Points, in no order, along strands that fork and pass close to each other.
Points whose rows are less than 44.3 apart are linked; no others are.
K_258: [-11 -18  17 -14 -19   7  -7 -20  19 -13  28  10 -25 -17  -4   2  25   5
 -22  10]
K_593: [-10  17 -38  -2   4 -18   4 -22  15  32  -3  -2  12  11  26 -12   9  22
 -32 -11]
K_460: [-16  34 -33  12   2   9  -3  15 -34   9 -44  -5  29   6  19  -2  12  16
   2 -12]
K_311: [ 34 -20  22   7  10   6  -4 -22 -18  -2 -14   4   7 -39 -11  -8 -28   3
 -10  29]
K_421: [ 14 -37  41  -7  -5  18   8 -12  -3 -33   9  19  -3 -44 -12  -1 -10  -5
 -14  33]
K_418: [ 12   9  -9 -15   2 -12 -13 -12  -7   4 -27  -1   8  -6  26  -5  -9  35
  -5  -5]
K_141: [-23   8  17 -16 -20  15   3  45 -19 -34   2  -1  -8  25  -3  18  14 -15
  38  -9]
K_807: [  7  17  -5 -21 -13 -13 -16   8 -26  -3 -42 -12  13  13  29  17  -2  32
  21  -8]
K_964: [ -8  -3 -16  28  23  16  22   9   9  15  21  -5   4   7 -27 -15   7 -15
 -17   3]
K_351: [ 21 -25  54 -26 -14 -15 -20  -8   2 -19   6  -4 -32  -3   5  17 -25   7
  27  16]
K_342: [-16   4 -32  33  24  17  29  11   3  12  20  -3  15   8 -24 -21  10 -26
 -22   8]
K_481: [ -7   8  24 -24 -29  -3 -11  29 -19 -21 -16  -5 -11  28  14  31  12   7
  42 -11]
K_28: [ -1   0  -4   5  -5  17  15  -7  -8 -50   7  29  35 -37   1 -16 -22 -24
 -33  23]
K_849: [-24   3 -35   6   8   1  17 -25   1   5  17   3  12 -20   2 -15  22  -6
 -53  23]
K_843: [ -8  17 -20  11   8  12   6  24  -5  33 -11 -20  -4  34  -4  -5  38   7
   7 -24]
K_635: [ 21   5  -4  -2  16 -24  -1   6  12   2  -3  -2  18  18   3   6 -51   0
  19  -9]
K_352: [ -7   9 -23  14  19   4  15  13   0  -7   6   7  23  12  -4  -8 -18 -16
  -3  -9]
K_710: [-24  -8  -8  10  -3  28  16   7  -1  -3  17  -8 -12  -8 -20 -12  44  -6
 -31  22]
K_490: [  7  21 -27  -5   5 -21   1  -6  12  25  -6  -1  18  29  25  -3 -10  15
   0 -36]
K_129: [ 19 -19  21   2  11  -4  -9  -3  10  43   0 -19 -38   5 -18  -3  11  14
  17  -9]
K_212: [ 25  -2  12 -20  -6 -32 -11 -11  18  -2  11   1  -3  14  12  10 -41   5
  28 -15]
K_84: [  3  -4  36  13  -4   6  -9  26 -32 -10 -32 -27 -10  10 -15  23   7  -2
  33  29]
K_220: [  9  18 -18  11  12   4  -8  -8 -24  11 -36   3  18 -20  13  -9 -11  15
  -7   1]
K_791: [-12   8   9 -14 -21  12   0  19   1   1  15   4 -29  27   4  11  36  -1
  24 -22]
K_320: [ 18   1 -17  17  16  -2   1 -34  -3  14  -8  11  18 -33   7 -20 -20   8
 -35  11]
K_73: [ 39  -6  14   1  13 -24 -14  -2   3  44 -12 -24 -18  20 -10   4 -11  14
  27 -15]
K_271: [ -6  -7  35  -2 -12  14  -7  31 -28 -18 -18 -18 -14  10 -10  21  11   0
  33  22]
K_841: [  4   1  -6 -19 -14 -20 -15 -35  31  29  24   9 -21  11  16   9  16   9
  -6 -25]
K_913: [  3  -2  10 -12  -7  -1  -8   1  -5   1 -11   0 -16  -2   7   1   7  26
   5  -3]
K_293: [  2   6  21  26  -5  10  -7  33 -32   3 -43 -33   3  17 -20  23   9  -4
  41  28]
K_422: [ 18 -24  41  12  16   2   1  22  -6   3  -1 -24 -20  11 -34  10 -16 -16
  29  24]
K_639: [ 17 -13  29  15   4  14   9   5 -29 -34 -15   3  17 -26 -17   6 -29 -26
   6  39]
K_159: [ 41 -29  37   0  15  -1  -6 -28  -7  -2  -9   1  -3 -37  -8  -7 -32   7
  -8  35]
K_760: [ 19  10  -7  -9   6 -19 -15  -7  -4  20 -27 -11   5  11  18  -2 -11  29
  10 -14]
K_990: [  7 -22  26 -12  -7  -6  -8 -16  18  -7  17  10 -19 -19   2   5  -8  13
  -5   4]
K_102: [ -4  23 -34   9  10   0   1   8  -8  31 -27 -12  21  23  17 -11  11  18
  -2 -25]
K_926: [ 12  -7   5  -7   1   0 -10  -8   1  20 -13  -6 -13  -8   4  -6  10  28
  -5  -1]
K_117: [  0 -11  34 -20 -12 -13  -6   9   1 -38   2   3  -9   3   3  17 -33  -6
  28  10]
K_575: [ 16  -3  -5  10  12   9  -8   0  -6  51 -31 -29 -22  -3  -7 -10  34  29
  -4 -10]
K_172: [  9   3  -9 -20  -3 -26  -7 -20  28   1  15  15   6   9  19   0 -25   8
  -5 -25]
K_658: [ -9  22   4  12 -15  11 -15  16 -53 -20 -57 -15  19 -11   9  23   6  13
  23  25]
K_68: [ -1  -2  19 -26 -20 -17  -7  14   6 -50   7  10   2   6  12  17 -38 -15
  29  -1]
K_703: [-20   4  10 -12 -29  11  -6   9   7   0  24   5 -40  12   1   8  50   1
  11 -12]
K_197: [  2  -5   4 -28 -17 -18  -6   5   1 -55  -5  14  13  -5  18   8 -43  -7
  12  -2]
K_590: [ -9 -31  29 -20 -17  13  -6 -21  18 -27  28  17 -24 -30  -8   2  15   4
 -24  19]
K_85: [  4  20 -34  33  27   9   7  -6 -14  26 -17   1  30 -11  -2 -25 -19  -8
 -20  -5]
K_659: [  6  14 -30  18  29 -11  10   9  14  37   3  -7  17  27  -6 -12 -11  -4
   0 -26]
K_429: [ 14  -3  13  18   7  19  10  -3 -33 -33 -13  12  31 -31 -16   2 -39 -33
   2  30]
K_716: [  2 -24  30 -28 -19 -10 -17 -27  23 -29  23  21 -17 -25  12  10 -17  12
  -5   4]
K_66: [ 13  13   5 -18  -9 -15 -21  -1 -19 -15 -43  -5  15   4  26  17 -20  27
  21   4]
K_657: [ 35  -6  24   4  11 -18 -19   3  -6  45 -34 -37 -19  19 -10  10  -8  13
  31   2]
K_145: [-25  -4  11 -19 -27  12  -8  -8  13   3  25   4 -45   1   4  13  57   4
   0  -4]
K_491: [-17  10 -33   0   4 -16   6 -20  19  41  31  -9 -14  21   4   1  30  -3
 -20 -15]
K_53: [ 12 -17  30  11  12  10   8  20 -14 -11  -5 -10  -4  -5 -24   5 -16 -13
  20  24]
K_16: [ -2 -10  17  17   7  30   2  32 -23  14 -23 -22 -19  -1 -25  -1  33   1
  15  11]
K_633: [  9   8   5  -9 -13 -15  -2  10  21   4  36  14 -17  32   6  13   6 -24
  32 -34]
K_116: [  6   8  10  35  11  15  -2  33 -33  16 -40 -30   8   6 -25  15  13  -9
  33  18]
K_859: [  1 -19  21  -5  -6  21  -9   8 -12  23 -17 -19 -37  -5 -11   0  43  25
   7   7]
K_276: [ 29 -19  41  13   6   4 -21  -1 -30  17 -41 -32 -17 -19 -16   7   0   5
  17  38]
K_956: [ 10  -3   5   8   0  20  13  -7 -22 -42  -4  24  35 -40  -7 -10 -32 -25
 -15  28]
K_643: [ 24 -12  23 -25 -10 -24 -15 -17  19  -2  19   9 -21   6  12  13 -26   5
  25 -16]
K_667: [-36  -3   9 -22 -37  10   1  13   8 -49  22  18 -14  -6   7   2  24  -6
  -5   1]
K_543: [  4 -29  38  -4  -3  24  13   4  -9 -42  12  16   3 -34 -15  -6  -7 -16
 -11  36]
K_696: [  8 -11  33  12   6   8   3  17 -24 -29 -13  -8   7  -7 -17  14 -28 -20
  21  36]
K_935: [-16 -19  35 -15 -23   9 -11  -2  21 -16  33  15 -47 -10  -4   9  30 -11
  14  -3]
K_702: [ 27   9   6   7  13 -25  -6  19  -6  30 -17 -30  -2  42  -6  19 -11  -2
  39 -21]
K_324: [-18 -15  -3  10   2   9  17  -6  24  10  48  -2 -22   6 -30  -1  25 -24
 -18   5]
K_514: [ 34 -27  55   0   1   3 -11 -11 -25 -13 -21 -14 -11 -26  -9  11 -21   4
   9  51]
K_646: [-25 -14  21 -19 -33   9  -9  -2  21 -28  37  18 -38  -6  -2   8  31 -13
   2   2]
K_326: [ -5 -21  20  -2  -2  23   2  -3   9  18  15 -10 -39  -8 -20  -4  40  10
  -8   5]
K_627: [ -8  16 -19 -16  -9  -9  -4  -9   8   5  -3   4   9   9  27  -4  11  21
 -12 -17]
K_842: [ -6  13  14 -31 -27  -4 -13  20 -15 -20 -15   1  -6  16  21  17  15  18
  28 -15]
K_748: [-31 -14  25 -23 -38  16  -2   5   8 -42  27  18 -26 -15   2   5  30  -9
  -5   4]
K_960: [  2   7  16   0 -13  11 -17  16 -43 -19 -48 -13   2  -9   7  19   9  17
  21  26]
K_261: [  9  18 -21  11  17 -14   5  10 -11 -21 -18   4  43  11   4  11 -56 -16
  18   2]
K_884: [ 18  -2   1   9  17 -12  -1   3   1   2  -5  -4  15   2  -5   1 -44  -4
  12   1]
K_617: [ 38 -30  36 -13   6  -6 -17 -30  -4   6 -15  -1 -11 -35   3  -2 -27  28
  -5  28]
K_13: [ -8 -10   8 -26 -22 -16  -7 -10  24 -42  15  23   2 -12  14   2 -21  -3
  -4  -7]
K_857: [ -9  -5 -12   6   8  -2   8 -15  18   6  22   5   2  -6  -7 -13   1  -3
 -28   6]
K_869: [-10  13 -16 -29 -21 -21 -11 -16   6 -30 -12  22  21  -9  40  -2 -18  27
 -15 -14]
K_898: [-10  15 -21 -11  -9  -3   0  -8   4  28  -3  -4  -7  19  21  -7  29  24
 -11 -20]
K_211: [-10   1  -7  15  11   9  17  17  12  16  24  -3  -4  21 -21  -8  12 -15
   0 -15]
K_93: [ 16  12 -13 -14   1 -24 -10 -13  11  32  -8  -5   3  20  25  -1  -1  30
   3 -34]
K_809: [-21  24 -32 -10 -11  -4   0   4  -5 -33 -18  16  39  -7  35  -7 -14   8
 -16  -5]
K_862: [-14  18 -32 -22 -18 -16  -2  -8  11 -26  -8  17  32   2  41  -8 -18  12
 -18 -15]
K_185: [ -9   0   5 -13 -10   8  -4   4  -2 -16  -4   4  -6  -9   8  -5   8  16
  -7  -1]
K_984: [ 25  11  -8   9  16 -21  -2  15  -4  32 -15 -19  12  39  -4   7 -14   3
  29 -29]
K_601: [ 16  18  -8   9  11  -8  -7  15 -16  12 -39 -16  16  17   5  10 -17  11
  26  -5]
K_29: [ -3 -13  18 -14 -15 -13 -16 -26  47  -5  45  25 -34  -2  -1  13   7 -20
   9 -15]
K_250: [-28   0   1 -18 -24  19   0  -1  -8 -35   0  12  -1 -22  14  -8  31  15
 -27  15]
K_204: [ 33 -28  52   9   5  11 -11  -7 -32   3 -34 -23 -12 -29 -15   5  -6   1
  15  46]
K_301: [-23 -18  -1 -13 -13  -8   2 -25  32 -26  37  17  -4 -18  -3   5   5 -11
 -31  12]
K_924: [ -8  11 -21  19  19  12  14  20  -8 -24   2  13  36   0  -5  -7 -31 -26
  -3   0]
K_897: [-20 -12   9 -19 -19   8  -4 -18  15   0  26   3 -36  -9  -2   3  44   9
 -15   7]
K_364: [-34  -5   4 -26 -38  -6  -1  -3  21 -54  25  21  -3 -15  11   2  10 -13
 -15   1]
K_437: [ -9  -1 -26  17  14   6  16 -24   3  18  13  -1  10 -20  -5 -20  19  -5
 -47  25]
K_167: [ 24 -36  57 -16  -2   3  -9 -11 -12 -24  -6   0 -19 -30  -4   6 -22   6
   6  36]
K_794: [ 27  -6  -7  20  24   1   5 -32  -3   7  -4  11  24 -33  -4 -18 -38  -2
 -25  15]
K_499: [ 12 -11   5   9  14 -16  -1 -19  39  38  43   3 -28  16 -19   3   0 -14
  10 -23]
K_845: [-12  35 -37   5   4  -1   4  16 -16  11 -30  -3  30  25  26  -3   6  14
   2 -25]
K_322: [-18   0 -23 -12  -6  -9   4 -27  14 -18  11  14  17 -25  18 -10   2   6
 -45  15]
K_255: [  6 -36  45 -18 -12  14   0 -14   7 -34  17  13 -14 -39  -5  -2   2   4
 -19  27]
K_966: [-17   2  -6  18   9  31  16  30 -15  -2   2  -5  -3   6 -20 -10  29 -11
   1   2]
K_545: [-18  18   0 -30 -34   2  -7  14  -4 -29  -7   8  -1  13  25   7  20  13
  16 -22]
K_901: [-15  14 -17  -3 -12  -6   6   0  21  15  35   4 -12  30   4   6  33 -11
   5 -25]
K_482: [ 17   0  14   8  12  -9  -1  25  -2  31  -4 -23 -15  35 -20  10  -1  -9
  39 -16]
K_740: [ -6  28 -11  15  -3   7  -8  17 -42 -15 -48  -6  24  -5  11  16  -4   7
  19   8]
K_822: [  4   8   1  46  14  20   1  28 -42  14 -38 -27  18  -6 -35   8   6 -21
  22  19]
K_176: [ -3  11  -7 -27 -17 -14 -11  -5  -5 -32 -22  13  20  -7  36   4 -23  23
   0  -7]
K_612: [ 29  -8   7  18  20   8   3 -21 -11   1 -10  11  21 -34 -13 -15 -36  -8
 -13  21]
K_268: [-10 -11   6   9   5  19  17  18   0 -49  18  21  23 -19 -14  -6 -21 -30
  -7  20]
K_48: [  0  13  -9  -1 -10  -8  -1  -1  28  14  41  15 -16  35   6  11  21 -19
  15 -36]
K_523: [ 15   6   1  14  10  -5 -14   5 -29  11 -45 -18  10   3   1  12 -13  15
  18   8]
K_811: [-12   1 -24   9  11 -16  10 -21  30  38  44   0 -12  23 -11   0  16 -16
 -18 -13]
K_971: [  1  -3 -14  10  15   1   4 -19  13  45   8 -13 -15   3  -5 -14  24  15
 -26  -2]
K_283: [-12  10 -12   7   1   4   9   8  17  24  25  -4 -17  28  -9   2  28  -8
   2 -20]
K_755: [ 17   3 -17  21  21  11  -4  13 -11  56 -32 -32  -6   3 -15 -15  32  15
   5  -8]
K_602: [  5   3 -13   5  13   2  -1 -10   3  30 -11  -9  -4  -2   3 -16  11  22
 -12  -2]
K_339: [-24  13 -21  29  16  35  22  36 -18   2  -4  -6  14  12 -25 -11  23 -23
  -1   1]
K_548: [ 17   2   0 -22  -5 -35  -9 -13  20  -9   8  11   9  11  23  11 -41   9
  12 -24]
K_981: [ -1  17 -26   7  10   0   5  11  -2  40 -15 -16  10  27   5  -9  20  11
   0 -25]
K_214: [-18 -13  15 -16 -23 -10 -12 -26  44 -22  49  26 -31  -9  -4  13  14 -25
  -5  -1]
K_170: [  1  16 -33  34  18  12   9 -19 -18  26 -13   5  25 -24   3 -25  -7  -4
 -35   7]
K_746: [ -9  10 -25  15   7  17  18 -13 -14 -18   0  19  35 -30   3 -21  -6 -17
 -35  19]
K_445: [-24  12 -39   2   5  -7  16  -6   7  41  19 -14 -14  23   0  -4  48   2
 -26  -7]
K_769: [-23  -6   9  -2 -17   7  10  16  23 -32  44  15 -10   5 -18   4   3 -34
   4  -4]
K_466: [ -4  12 -31   7   9  -3   7 -36  -3  14  -6   9  21 -28  21 -21  -4  11
 -45  15]
K_994: [  9 -14  22  -1  -3   7  -7   7   4  36   8 -14 -44  12 -14   3  35  10
  23 -13]
K_297: [-19 -22  12 -16 -20 -12  -5 -31  35 -31  44  23 -15 -20  -8  10   3 -24
 -24   6]
K_623: [-16  16 -17   1   1   2  14  23   4 -16   7   6  19  22   4   1  -9 -11
   7 -20]
K_88: [ 12 -11   7  21  30   0  12  13   6  17  12 -11  -2  15 -32  -5 -24 -14
  17  -3]
K_597: [-19  -8 -22  13  18  -7  18 -14  29  27  46  -4 -12   8 -23  -4  21 -21
 -24   2]
K_715: [ 24  12   0  18  20  -8 -14  13 -16  45 -46 -39   5  18 -11  10   5  10
  28  -4]
K_347: [ 13 -11  13  -6   3  -8  -4  -9  17   6  17   2 -14  -3  -2  -1 -16   7
   3  -5]
K_908: [  9  13 -13  17   6   3 -14  -1 -37  15 -49  -9  18 -17   7  -4  -4  16
   5   6]
K_247: [-27   0 -12 -28 -26  -5  -6 -25   7  -4   7   6 -17 -16  18   0  43  24
 -38   8]
K_410: [ -8  -3   8  -6  -4   0  12  20  22 -29  38  15  -4  13 -14   4 -18 -31
  18 -16]
K_238: [-15 -18   0  11   8  20  19  -3  11   6  32   0 -13  -8 -26  -9  31 -14
 -30  18]
K_666: [ 18 -21  24  19  22   0   8  23   1  10  10 -15 -14  17 -36   8 -25 -22
  32   7]
K_649: [  3   7 -27  22  26  -7  12  -4  16  49   6 -12   8  22 -13 -16   7  -3
 -11 -18]
K_263: [ -5   1   0 -23 -13  -8  -5   4  -3 -46 -14  14  19 -14  21   1 -29   6
   3   5]
K_94: [-19  16 -18 -20 -19 -10   1  -3  13  -8  11  11   1  13  24  -1  19   7
 -12 -20]
K_754: [  7 -18  25   2   1  25  -4  23 -22  18 -27 -27 -33  -3 -21   3  36   9
  19  11]
K_598: [ 13 -29  57 -27 -15  -5 -14  -6  -3 -31  -3   1 -28 -22   6  13 -17  12
  17  22]
K_553: [  7   4  15 -10  -8 -11  -1  26   2 -16  16   2  -9  37  -4  21 -16 -24
  45 -18]
K_995: [ -2 -18  25   0  -1  19   6  14  -2 -46   9  11   4 -22 -10  -1 -18 -19
   0  23]
K_299: [-14   7 -23 -25 -12 -25 -11 -42  20  24  12   4 -10   2  31   0  19  23
 -33 -12]
K_174: [ 10  20 -14  -4   8 -17  -4   7 -10  -1 -29  -5  26  18  17  10 -30   8
  22 -14]
K_229: [-20  18 -27  34  17  26  26  27 -18 -12   2   1  29   7 -23 -16   3 -32
  -7   4]
K_113: [ 25 -12  26  14  16   7 -11   5 -23  20 -31 -24 -12 -15 -19   3  -1   7
  12  23]
K_91: [ -8 -29  48 -13 -19  16  -6   2   7 -13  23   7 -46 -16  -9   8  25   3
   9  10]
K_373: [ 10   1   9 -18 -16 -22 -20 -31  36  17  30  19 -25   8  15  13   7   2
  11 -26]
K_850: [ 15  10 -23  37  35   7   8  -3 -14  25 -15  -4  26 -14 -19 -16 -31 -14
  -6   0]
K_379: [  2  10 -19  15  18  -2   6  11  -6 -29  -6  11  40  -3   0  -1 -54 -24
   6   2]
K_763: [ 20  13 -16  18  29 -13   7  12   3  40 -11 -17  14  30  -9  -5 -15  -1
  19 -28]
K_847: [-14  -1 -11   6  -2  15  14  -6   3 -35  12  21  26 -29   0 -18  -2 -18
 -35  21]
K_677: [ 15 -16  30  -2   4  14  -8   7 -24  -5 -26 -12 -10 -15  -9   4   3  11
  12  24]
K_722: [-27   5 -11 -18 -23  13  -1 -14  -3 -15   3   4  -6 -21  18  -8  42  24
 -37  18]
K_540: [-17  21 -29  -1  -2   1   3   1  -9 -20 -15  14  31  -6  18 -10 -14   3
 -15  -6]
K_8: [  4 -18  20 -32 -24 -22 -14 -21  26 -39  18  23  -6 -20  17   8 -30   4
   1  -5]
K_863: [ 24   3   8   2   4 -12 -19  12 -16  35 -44 -33  -6  21   0  13   5  22
  31  -2]
K_366: [ -6  17 -28  13   4   9   5  -7 -13 -14 -14  13  32 -19  14 -17 -17  -2
 -23   7]
K_24: [-34   9 -43  -8  -4 -12  11 -21   8  -9  13  10  22 -17  21  -9  17  -2
 -50  18]
K_903: [ -8  13 -37  10  14 -16  19  -4  27   9  26   8  23  25   7  -8 -21 -16
 -15 -21]
K_207: [  4  16 -16  10   6   8  -2 -14 -27  -8 -25  12  27 -26  17 -16 -17   9
 -20  10]
K_762: [-12  21 -45  19  20  -5  16  -8   6  12  -2   9  34   4  19 -20 -22  -7
 -29  -8]
K_892: [ 11   9  -7  48  19  22   7  19 -44  29 -38 -24  21 -19 -37  -2   0 -26
  12  12]
K_803: [-10  13 -29  39  26  22  24  16 -12   3   8   5  28  -2 -24 -19  -5 -32
 -17   7]
K_980: [ 11  -9  12  11   5  20  -1   4 -24  -3 -23  -1   5 -24 -13  -7   5   3
  -5  21]
K_90: [-28  17 -11 -28 -35  -4  -3   3   8 -24  10  15  -2   9  24   3  25   7
  -8 -15]
K_411: [ 19 -16  38 -28 -14 -23 -17  -8  15 -12  16   4 -29   0  11  16 -26   4
  30   0]
K_780: [-21  21 -48  12  15  -9  19  -1  15   9  16   5  30  17   6 -15 -14 -17
 -27 -11]
K_376: [ 10   8  -9  40  18  25   8   3 -40  19 -30 -11  19 -23 -28  -8  -4 -22
   0  10]
K_46: [-21  -5   7 -24 -32 -11  -5  -3  28 -42  29  29  -9  -1   8   5   2 -13
   2 -13]
K_962: [-10  12 -35  -4   6 -15   2 -27  11  12  -3   9  18  -8  30 -17  -4  17
 -35   0]
K_25: [ -1   5  10  -6 -10   8   0  26  -7  17   0 -12 -24  29  -4   9  32   3
  31 -25]
K_476: [-16   3  25 -15 -21  14  -7  38 -26 -29 -18 -12 -14  19   1  25  17   3
  36   3]
K_813: [  8 -11  28  -6  -1  -7   2  23   4 -15  16  -5 -17  21 -14  15 -25 -22
  38  -5]
K_357: [-25   1 -18 -27 -19 -16  -8 -38  16   9  14   3 -17 -10  21   8  38  22
 -37   4]
K_606: [ 14 -14  15   6  17  -3   2   7  13   6  17  -3 -11   5 -16  -4 -22  -7
  10  -3]
K_789: [ 20   7 -17   7  24 -23   6  -3  17  18   1  -3  20  23   5  -2 -43  -3
   9 -25]
K_912: [-17  17 -10  -5 -10  -2  13  37   2 -33   9  10  20  32   1  11 -12 -21
  26 -24]
K_648: [  1   8 -16 -18  -7 -31  -9 -32  35  18  22  14   0  15  24   5  -6   4
  -7 -28]
K_718: [ 24 -10  12 -17  -1  -4 -16 -33  -3 -10 -21  13   3 -40  24  -6 -20  37
 -19  18]
K_417: [-22 -12 -13 -13  -9 -10   4 -37  24 -21  27  13   8 -28   5  -3   8  -5
 -47  22]
K_288: [ -8 -10  -2   9  10  10  17 -10  12  -5  25   7   4 -14 -19 -11  10 -12
 -32  16]
K_449: [ 17  10 -13  23  21   0  -6  12 -14  49 -39 -26   4  11  -9  -7  13  13
  13 -17]
K_947: [ 15  -1  -3  26  19  21   3   1 -21  14 -20  -5  10 -24 -17 -13   1  -6
  -7  16]
K_624: [-13  15 -32 -17  -9 -27   0 -33  22  31  10   2   3  16  36  -1  16  21
 -29 -22]
K_475: [-12  -7   3  -5 -11  13   6  -4   4 -37  10  17   9 -24   3  -7  -4  -3
 -25  15]
K_856: [ 25 -21  20 -11   4  -4 -11 -29  -3   4 -12   2 -10 -35   7  -8 -10  31
 -15  17]
K_186: [  9   4  16 -11  -8  -2 -20   3 -26 -16 -36  -8   2  -3  14  13  -8  22
  16  19]
K_309: [ 13   0  12   6   8  -3   6  17   6  28  18  -7 -20  32 -16   3   4  -8
  31 -30]
K_126: [ -8   9  -4   1  -3  18   7  32  -8  22  -2 -17 -18  33 -11   3  39   2
  17 -23]
K_784: [ 11  23 -24   2   9 -22  -5   7 -10 -11 -26  -3  39  20  19  15 -49  -1
  20 -10]
K_254: [-27 -12   2   4  -6  11  21  13  21 -40  42  18   1  -5 -22  -8  -1 -36
 -16  10]
K_562: [ -7 -12  11  -7  -9  14   3   1   1 -26   7   9  -4 -15  -4  -5   7   6
 -10  10]
K_78: [ 25 -11  19  -2  11 -17 -10  -5   8  33   2 -14 -22  15 -13   4  -8   8
  23 -13]
K_832: [ 14  -2   1  10  10 -10   4   4  27  37  35  -1 -22  34 -17   2   5 -18
  19 -35]
K_407: [ -4   8 -18  -7  -7   2  -2   0   1  39 -12 -12 -15  16  13  -4  42  31
  -6 -18]
K_968: [  8  11 -28   7  18 -21  11  -6  26  12  18   6  27  24  11  -7 -36  -9
  -3 -29]
K_209: [-10  -5 -22   8   4   4   7 -21   6  37  10 -14 -15  -4  -6 -13  42  16
 -34   6]
K_839: [-18  -9  -1  10   4  18  20  20   8 -39  27  14  15  -4 -20  -8 -10 -31
  -8   9]
K_398: [  5  -7  19 -17 -16 -17 -19 -19  38   2  35  24 -28   8   8  12  -1 -13
  20 -26]
K_723: [  2  18 -33   2  13 -16  -1  -8   6  14 -16   4  23  11  23 -10 -19  17
  -9 -19]
K_889: [  4 -14  37 -10  -3  -1  -4  15   0 -28  11  -2 -11   5 -12  15 -29 -15
  28   8]
K_260: [ -1   9 -26  29  15  20  15 -20 -16  18  -5   5  18 -27  -3 -29  11  -8
 -45  19]
K_262: [-26  -3  -1 -16 -27  13   0   2  -3 -51   5  20   7 -25  11  -6  12   3
 -27  13]
K_866: [  1   2  -9  14  21  -2  18  18  12  -7  20   4  19  19 -15  -3 -29 -24
   7 -16]
K_463: [ 17   5  -8  18  25  -2   6   0  -9  12  -9  -1  17 -11  -8 -10 -29  -2
   2   4]
K_328: [ -6 -20  24  -1  -8  27   0   8  -5   4   3  -7 -33 -12 -14  -1  39  13
  -3   8]
K_464: [ 18   5  19 -16 -17 -18  -9  16   8  -9  23   9 -16  33  10  21 -10 -24
  48 -32]
K_177: [  2  -3  -2   5  11  -7  12  13  20 -18  28   7  11  15 -13   1 -37 -25
  14 -13]
K_457: [  5   5 -18   0   2   4  -8  -8   0  54 -25 -20 -17   8  10 -14  40  37
 -11 -14]
K_919: [  7  -1 -21  17  21  -5   5 -11  20  57   5 -16  -8  14  -9 -15  14   7
 -16 -16]
K_739: [-25   7 -37   3   5  -4   9 -13   3  29  10 -10  -5   1   6 -13  37   9
 -35   7]
K_977: [-18  15   3 -11 -15   6   8  46 -14 -33   2   3   9  31  -2  15   4 -17
  32 -15]
K_14: [ -7  -2   6  20   8  32  10  29 -17  10 -14 -14  -7   3 -28  -8  33  -3
   4   8]
K_509: [-20  32 -28  18   3  16   2  29 -36  -7 -45  -4  34   8   9  11   5   3
  16  -5]
K_673: [ 13   3  -7  -9   2  -9 -13 -29  -4   2 -21   9   9 -26  25  -9 -14  33
 -19   5]

A fork is a point with three links, a tip a point with one. Leave the first point through the second and follow the links. Name the first fork or tip that comes.
K_311; K_612: K_475
K_715; K_449: K_476
K_464; K_633: K_326
K_238; K_324: K_971
K_624; K_593: K_723
K_46; K_13: K_847
K_633; K_464: K_366
K_606; K_347: K_91
K_417; K_322: K_762
K_842; K_545: K_994

Follow the links from the first point to the second, and from the first to the third. Name the last point that the two ways share.
K_176; K_523; K_624: K_366
K_889; K_247; K_220: K_366
K_410; K_293; K_809: K_352
K_919; K_784; K_962: K_475
K_250; K_68; K_606: K_847

A fork is a point with three links. Follow the links from the first point to the second and name the forks in between, in order.
K_422; K_602: K_847, K_475
K_784; K_271: K_352, K_476
K_247; K_971: K_475
K_88; K_207: K_847, K_366
K_449; K_977: K_476
K_842; K_523: K_476, K_352
K_562; K_553: K_475, K_847, K_366
